A landscape with many peaks, sampled at points; each row gives a point and its height.
A climber steps from a point to the highest of its 3 nearest points, and stops where none of them is higher. Distance is the straight distance between rows; heights are no part of it.
q966: [-11  -7  -2  -2   2  -2  -6  -9]  h=574
q964: [ -5   9  11 -22   0   5   6  39]  h=41
q661: [ -7   5  11 -12   0  15  13  -1]  h=559
q677: [ -9 -10  12   5 -11   1  24 -25]  h=612
q340: [  9 -12  -5  17  -9  -1  -7 -22]  h=99
q718: [-17  -1  -4  -8   1  -8 -18  33]  h=414
q348: [ -7  -5   1  -6  -5   4 -22  13]  h=752
q427: [ -7  -2  -7  -2   2  -7 -23  12]  h=575
q410: [-4 -7  2  1 -7  5 -9 -8]  h=931
q194: [-15   0 -12  -5  15 -15 -10  -1]  h=517
q143: [  1  -7  -1   1 -15   1 -30  30]  h=648
q826: [  2  18   7 -14   8  10  24   3]  h=827
q572: [ 10 -10  11   4 -23  21 -26   3]  h=618
q158: [-1  6 11 -8  4 15 31 -7]  h=787
q362: [-10   0   1  -8   8   0  22 -12]  h=819
q527: [-16   4 -12  -7  19 -18   6  -7]  h=499
q449: [ -6  12   3 -18   7  -1   4  37]  h=59
q261: [ -2   1  15  -4   0  14  39 -16]  h=706
q586: [-13   1  -4  -7  12  -5  12  -8]  h=732
q295: [ 5 21  0 -9 16  5 23 10]  h=729
q671: [ 6 29 -7 -4 21 -2 32  1]  h=674
q865: [-10  -1 -13  -6   7 -21 -23  30]  h=379
q328: [-16   3   2 -12   7  -7  -8  22]  h=217
q53: [  5 -15  -2  20 -12  -5   0 -30]  h=129
q480: [ 14 -11   5   8 -19  15 -22  -8]  h=624
q269: [ -7  -2  -9  -2   4 -14 -26  24]  h=419
q736: [ -9  -4  13 -10 -12  14 -13   9]  h=886
q286: [ -7 -15  -5  21  -6 -18  10 -32]  h=552
q92: [ 34  -7   1   9 -12   4 -27   3]  h=637
q492: [ 36 -11  -7  19  -2 -10  -5 -23]  h=405
q163: [-12 -15  11  15 -11 -15  27 -32]  h=587
q377: [-12  -2   8  -8  -5  13   1  -6]  h=653
q669: [ -1  -9  13  -2 -21  12 -27  21]  h=662
q58: [ -5  14  -8  -8  25 -15  30  -7]  h=538
q853: [-13  -5  -9   0   6  -9  -2 -13]  h=523
q465: [ -8 -14   2  20 -11  -6   8 -27]  h=895
q364: [  0 -12  -8  13  -4  -4 -10 -17]  h=793
q218: [ -6  18  -6 -13  21  -5  18   8]  h=646
q808: [13 37 -3  6  8 15 29 10]  h=635
q785: [ 26  -6 -12  15   0 -10 -17 -15]  h=497
q115: [ 13  41 -12   7  11   7  24  13]  h=564
q839: [ -9  -7   4  -6 -10  -2 -21  35]  h=588
q416: [ -8 -12   2   8  -5   3   3 -20]  h=450
q94: [-14  -9  -3   9   2 -16  15 -25]  h=603
q490: [  1  -3 -12   8   5 -11 -25   1]  h=898
q602: [-11  -6   1  -1   0  -4  18 -17]  h=709
q459: [ 30  -8  -2  10 -10   1 -31   4]  h=660
q659: [-13  10  -5 -15  19 -12   3  18]  h=469
q988: [ 29 -10   8  10 -18  15 -28   5]  h=613
q800: [ -3  -2  19  -8  -7  23  27 -12]  h=615
q475: [  7  21  12 -14   5  17  19  14]  h=758
q421: [ -8 -10 -10  12   2 -11  -1 -21]  h=362
q432: [ 45  -7  -3   8   1  -5 -19  -7]  h=569
q64: [-1 16  2 -5 10  6 32 -3]  h=919
q265: [-15  -1  -4   1  13 -16  29 -19]  h=608
q304: [  8  -5  -4   8  -8   2 -26   1]  h=597
q509: [10 22  5  2  5 14 39 -3]  h=808
q663: [14 34  0 -6  5 11 19 33]  h=546
q676: [ -6   2  15 -20  -5  10  -4  39]  h=40
q880: [ -6   0 -16   1  11 -20 -25   9]  h=788
q739: [  1  -7 -15   4  -4 -21 -34  36]  h=390
q936: [-16  -1 -12  -1  12 -13   0 -10]  h=601
q860: [ 26  -6 -11  10   3 -11 -31  10]  h=854
q730: [  8 -10   0  12 -11   7 -13 -17]  h=427
q715: [ -2   7   5  -5   7   2  37 -14]  h=887
q928: [ -8   1   9   0   3  -4  39 -21]  h=871
q71: [ -8 -12  13  -1 -14  21   7 -17]  h=629
q47: [  7  -4  -9   8  -4 -10 -33  23]  h=513
q611: [ -3  19 -12 -10  31 -16  22   3]  h=584
q418: [  8  -9   4   5 -15  12 -26   2]  h=656
q722: [ -2 -10  15  -3 -20  20 -14  -6]  h=745
q726: [ -8  -1  16  -8  -1  15  26 -17]  h=684
q982: [ 23  -4  -9   9  -7  -4 -32  12]  h=742
q372: [ -6  -8  10  -3 -10  16  -7  -7]  h=768
q315: [-12  -3  -6  -1   7  -8  17 -19]  h=710
q177: [  3  -7   4   1 -13   7 -31  16]  h=673

For each start below, name every point that the climber comes to, in order.
q572 => q722, q736
q527 => q586, q362
q928 => q715, q64
q785 => q432, q459, q982, q860
q492 => q432, q459, q982, q860
q47 => q982, q860
q718 => q839, q348, q736
q676 => q839, q348, q736

Where does a climber stop that starts at each point below?
q94 => q362
q659 => q64
q739 => q860
q92 => q860
q71 => q410
